A landscape with many valleys, sampled at points; each row gives a point and its height.
From any point a ball takes the steepest step (drop divided by distance) to one of its 2 nearest points. It stops when none of these is lower. Distance is the straight distance between rows; heights are no part of it.
k_247: [-17  54  30 -27   5 -39 -37  -7  39 -39 -40   0 -18 -22 -10  -2  32  22
   2   3  51]  height 704
k_798: [ 56 -50 -42   4  30  32 -34  26   0   8   8 -28  23 -30  42  -1  11  -6
  18 -13 -43]  height 740
k_124: [-12 -19  10 -43  14   4 -25  -5  40   7 -39 -21   1  -8 -31  67  20 -13
   0   8  -7]  height 707
k_587: [ 21   4 -46  23   0   7  25   2 -21   8  33  31  16   5  27  19 -27   8
   8 -17  -3]  height 527
k_300: [ 28 -25 -61  27  -3 -12  10   2 -34  12  16  26  23 -26  42  17 -28  -2
   6 -31 -32]  height 572
k_184: [  8 -79 -10  -8  -2  19  26   7  -6  19   4 -17  -6  10 -13  28   3 -16
  13   0 -20]  height 340
k_558: [-28 -47  -5   8 -10  34  49  -5 -48  20  63  41  14  45 -10  11 -59  11
 -51  -6  -3]  height 485
k_511: [-53  43  31 -25  -8 -21 -49 -20  27  -5 -42   9   0  -9 -34  22  36  -8
 -13  -8  -2]  height 564
k_160: [ 25  54   4  16  31  -9 -23  -5   1 -44  12 -14  13 -45  23 -67  26  17
  30  -6  29]  height 407
k_940: [  9  10   2   9  -8  12 -15   1 -18   7  -8  28 -12   6   8 -25  26  -7
  21  -7   4]  height 630
k_740: [ 66 -50 -46   7  19   4 -30  25  14   5  17 -70  18 -20  32  -5  20  -7
  19  -2 -48]  height 769
k_434: [-29  16  17  11 -17   0  38 -13 -45  10  20  25  -9  27 -24 -47 -46   0
 -22 -10  33]  height 422
k_586: [  9  35 -18  40   2 -12  15 -15 -36  -6  14  29  13 -17  22 -32   8  18
  28 -19  27]  height 175
k_461: [-19 -49 -19  10  -8  22  63 -11 -47  12  51  58  25  45  17  26 -62   9
 -62 -32 -28]  height 510
k_629: [ 27  23 -12   4   6  -4 -11  -4 -13  -3  -5 -13 -23 -12 -11  -4 -15 -25
  27  -3  -2]  height 254
k_65: [ 19 -55   3 -26   3  13   3   5  10  21 -12 -22 -20   4 -22  38  30 -30
  17   2 -13]  height 423
k_654: [-22  12  25 -31   9 -15 -46  -4  37  -6 -44 -16  -1 -23 -11  54   5   9
   1   6   3]  height 674
k_811: [-28  38  50 -11   0 -33  15 -28   6 -15 -12   9 -23   0 -28 -46  29  29
  25  11  54]  height 499
k_996: [ -5 -13 -45  30 -14  -4  52   6 -37  14  35  35  11  22  27  17 -32   4
 -22 -13 -16]  height 498
k_894: [-40  43  64 -27 -24 -30  12 -32  21 -11 -18  19 -18   3 -42 -26  19   2
  -9   8  42]  height 575
k_384: [ 41 -50 -42  -5  12  10  12  15 -20  12  -3 -31  -7   5  14  28   1 -16
  21 -16 -23]  height 229
k_721: [-40  26  59 -27 -19  10 -13  -8  28   3 -31  17 -24  16 -24  30   5  -2
 -17  20  16]  height 556
k_443: [ 10  45  24   2  -4 -27 -40 -17  29 -35  -7  -1 -18 -28   4 -22  41  15
  12  10  43]  height 668
k_662: [  3  67  23 -10  21 -23 -65  -7  40 -32  -9 -35  -4 -64  11 -27  29  16
   6  14  -6]  height 283
k_555: [-13  26   6  38  -4  -2  36 -25 -29  -4  17  37  -8   3  16 -46  13  24
  23   2  41]  height 288
k_347: [-18 -69   3 -22  -3  37  53  34   0  37  20 -21  -2  55 -22  14 -22  -7
 -31  30 -33]  height 361
k_669: [ 17  47 -15  18  30 -12 -24   7  -9 -30   2   2   8 -35   5 -25  22  20
  24  -7  52]  height 472
k_944: [-10  39  23  19  -2 -15  35 -21 -16 -32   2  28 -11   1 -10 -54  33  32
  26  16  57]  height 393
k_634: [  1  47  26  -7   4 -36 -45 -24  33 -15 -47   2  12   1 -20  -3  20  13
  21   6  -3]  height 568
k_763: [-27 -39  34 -49 -30  16   6  11  41  34 -27 -10   6  43 -51  30 -10 -21
 -24  17 -11]  height 516
k_820: [  6  27  10 -20  15 -12 -60   2  26 -17 -40 -41 -16 -38  -8  31  21   5
   9  19  -8]  height 638
k_243: [-18  67  39 -19  23 -39 -74 -19  46 -32 -42 -26  12 -61   2  -7  38  19
   2 -10  -4]  height 385
k_880: [ 30 -28  -5 -24  10  13 -26  13  25  13 -28 -39 -18 -14  -7  22  20 -27
  13  -7 -26]  height 506
k_93: [-21  15  -7  15 -14  -1  25  -1 -41   3  -3  28 -11  17 -34 -24 -30  -8
  12   3  13]  height 452
k_680: [-14  60  45 -10  23 -44  15 -21  35 -30 -33   1  -5 -21 -28 -43  35  38
  28   3  44]  height 576
k_34: [-40 -53  40 -32 -23  34  11  13  28  33  -3 -18  20  64 -41  20 -33 -10
 -49  34 -24]  height 467
k_493: [-13 -76 -35  16  12   0  70  -5 -27  31  38  36  26  47  21  46 -50   4
 -53 -38 -38]  height 534
k_286: [ 20  30 -19   4   6   5 -33   1  -5 -22 -11 -24 -14 -45  -2 -21   8 -16
  22   6 -10]  height 364
k_316: [-12 -38   5 -25  -4  -5  12  13  35  22 -13 -28  -6  33 -57  41   5  -7
 -14  30 -14]  height 561
k_310: [ 10  46  11 -10   6 -14 -65  19  30 -19  -8 -44  27 -54   9 -23  16 -11
  11  26 -21]  height 386
k_446: [ 37  31 -24  22  38   5 -30   5 -15 -36  36   0  10 -48  48 -58  14  16
  21 -16  14]  height 337
k_60: [-18 -21  28  11 -30  23  15   6   8  25   2   4  -1  47 -21  21 -18 -14
 -13  27   6]  height 465
k_606: [ -6 -17 -34  17  -2  -7  71  23 -36  18  18  38  22  24  35  52 -54  -3
 -39 -35 -18]  height 528
k_675: [  3  13  14   2 -13 -12 -24  -5   4 -16 -11   3 -21 -22  11  -3  12  15
  16  16  36]  height 632
k_352: [  6  71  43 -10  31 -42  -2 -10  36 -42 -19  -5   0 -33 -13 -83  63  49
  21  -6  39]  height 643
k_431: [ 19 -17 -12   5  -6   5   3   3 -20  16 -12 -20 -23  14   2  19 -13 -23
  17 -14  -2]  height 338
k_456: [ 10 -12 -23  39 -14  13  28 -14 -14  24   9  23  -4   5  14  -1 -19  -5
   5 -15  18]  height 559
k_553: [-14 -63   0  -1 -23  15  49  30 -26  41  27  -5   3  51 -11  12 -42 -20
 -20  12 -29]  height 295
k_835: [  5   2  22  -8 -20  11 -14 -16  25   8 -23 -11 -27 -14   5  20  12 -20
  23  21 -11]  height 641
k_872: [-49 -10  53 -10 -27  18  10  -6  21  12 -13  -3  -7  24 -24  24 -11 -22
 -30  28  20]  height 511
k_429: [ 40 -41 -60  15  14  -3  19  21 -12  12  25  -6  19 -13  52  21  -5   1
   9 -25 -51]  height 623
k_571: [ -6  -3   8  22 -20  24   7  -9 -16  13   0  26 -19  20  -5   2   9   0
  -5  -1  37]  height 591
k_248: [-39  42  56  -8 -27  -5  26 -35   9  -7  10  17  -9  40 -48 -31  -4  -4
 -10  16  44]  height 631
k_366: [ -9  26  30 -13 -21  -5 -27  -9  27  -3 -27  10 -32  -1 -19  10  18   8
   6  25  23]  height 596
k_971: [-12 -30 -10  15 -18  19  35  28 -16  13   6  23   4  25  -3  21 -32  -5
 -13  31  21]  height 417
k_772: [-24  28  35  11 -17  11  22 -15   2   9   2  39  -7  32 -21 -29  15  -4
   2   6  48]  height 629
k_423: [  3  34 -13   8   4 -10  25 -10 -30  -9   6  -3 -22 -10 -19 -12 -15 -15
  25   7  23]  height 360
k_905: [ 35  23 -33  34   7  -3 -18   3 -19 -16  33   9  19 -34  32 -28  -2  13
  33 -24   5]  height 277
k_640: [ 20 -91 -51  -5  18 -22  74  17 -28  26  23  27  20  26  39  45 -33   8
 -29 -39 -45]  height 580
k_961: [ 36  10   0 -14  14  19 -43  -1  36  -2 -20 -41 -19 -52  15  20  23 -11
  10   9 -31]  height 583
k_459: [-52  -2  38   8 -24  23  17   2 -26   6  10  16   3  37 -33 -30 -39  -5
 -29  16  25]  height 317
k_642: [ 36  26 -22  28  11  16 -45  -7   5  -2  10 -33  14 -53  21 -24  12 -19
  25 -16  -7]  height 341
k_610: [-13 -30  14  -8 -28   7  -6 -21  28   7 -36   0 -19  19 -31  24   1 -25
  10   7  -1]  height 679
k_311: [-35  57  26 -40  16 -51 -60 -19  35 -34 -60  -3   1 -38  -4   8  31  23
  -9 -27  -5]  height 462
k_288: [ 32  38 -11   7  17  -1 -69  23  29 -30  17 -48  32 -45  25 -41  -4 -10
  -2  14  -8]  height 461
k_630: [ 18 -80 -21  -4   3   3  60  35  -8  39   5 -11   0  48   1  26 -28 -12
 -20  -9 -21]  height 213
k_717: [ 45   0 -52  15  18  17 -43  22 -18   0  30 -16  24 -26  31  -9  20   2
   5 -10 -34]  height 711
k_628: [-41 -49   2   4 -23  48  40  -6 -34  18  44  27  17  52 -28   0 -39  -8
 -45  22 -21]  height 454
k_764: [-20  77  35 -21  45 -43 -38 -27  46 -54 -39   1 -13 -28 -16 -19  53  18
   3  -8  36]  height 736
k_371: [-28  45  23 -41 -10 -43 -57 -13  40 -28 -37   9  11 -23 -19  18  30  18
  14  -2 -15]  height 515
k_322: [-44 -62  16 -10 -18  47  31  10  -2  23  34  -4  19  65 -32   3 -30 -13
 -60  23 -31]  height 418
k_761: [ 41  37  -3  20  16  10 -61  -5   6 -19  43 -39  32 -51  41 -57   0   1
  15   2 -13]  height 431
k_80: [ 31 -69 -56  -2  12  -7  44  26 -26   9   6 -15 -10  32  22  30 -15 -15
  -3 -11 -32]  height 85
k_576: [ -5 -26  -3   7 -17  17  38  12 -24  42  15   4 -10  39  27  22 -28  -1
  -9   1 -27]  height 359
k_59: [ 33 -11 -47  25   9  19 -16  14 -38  -8  16  -5 -11  -8  48  -5  11  -2
   9   1 -23]  height 688
k_246: [ 25  -3 -34   9 -10  14 -16   3 -25 -18   7   9 -27   6  21 -14  22 -10
  10 -12   9]  height 662
k_626: [ 45 -52 -76   4  38 -13  44  21 -25  17  13   3  25 -13  61  40 -21  11
  -3 -56 -62]  height 689
k_487: [-29  -9 -15  23 -24  12  44  17 -42  10  24  37  13  27  10  -7 -50   4
 -15  12  11]  height 460

Call two points neighbours if one is among the 2 nearest of the other. Go from one point of each pair to the other, from neighbour to neighbour, staying as low as possible. Name the highest point that can't be avoided.
k_996, k_586 -> k_248
k_459, k_662 -> k_288
k_629, k_459 -> k_93
k_642, k_629 -> k_286
k_629, k_80 -> k_431

Where does a ball stop that starts at each point below?
k_820 -> k_80
k_675 -> k_971
k_835 -> k_971
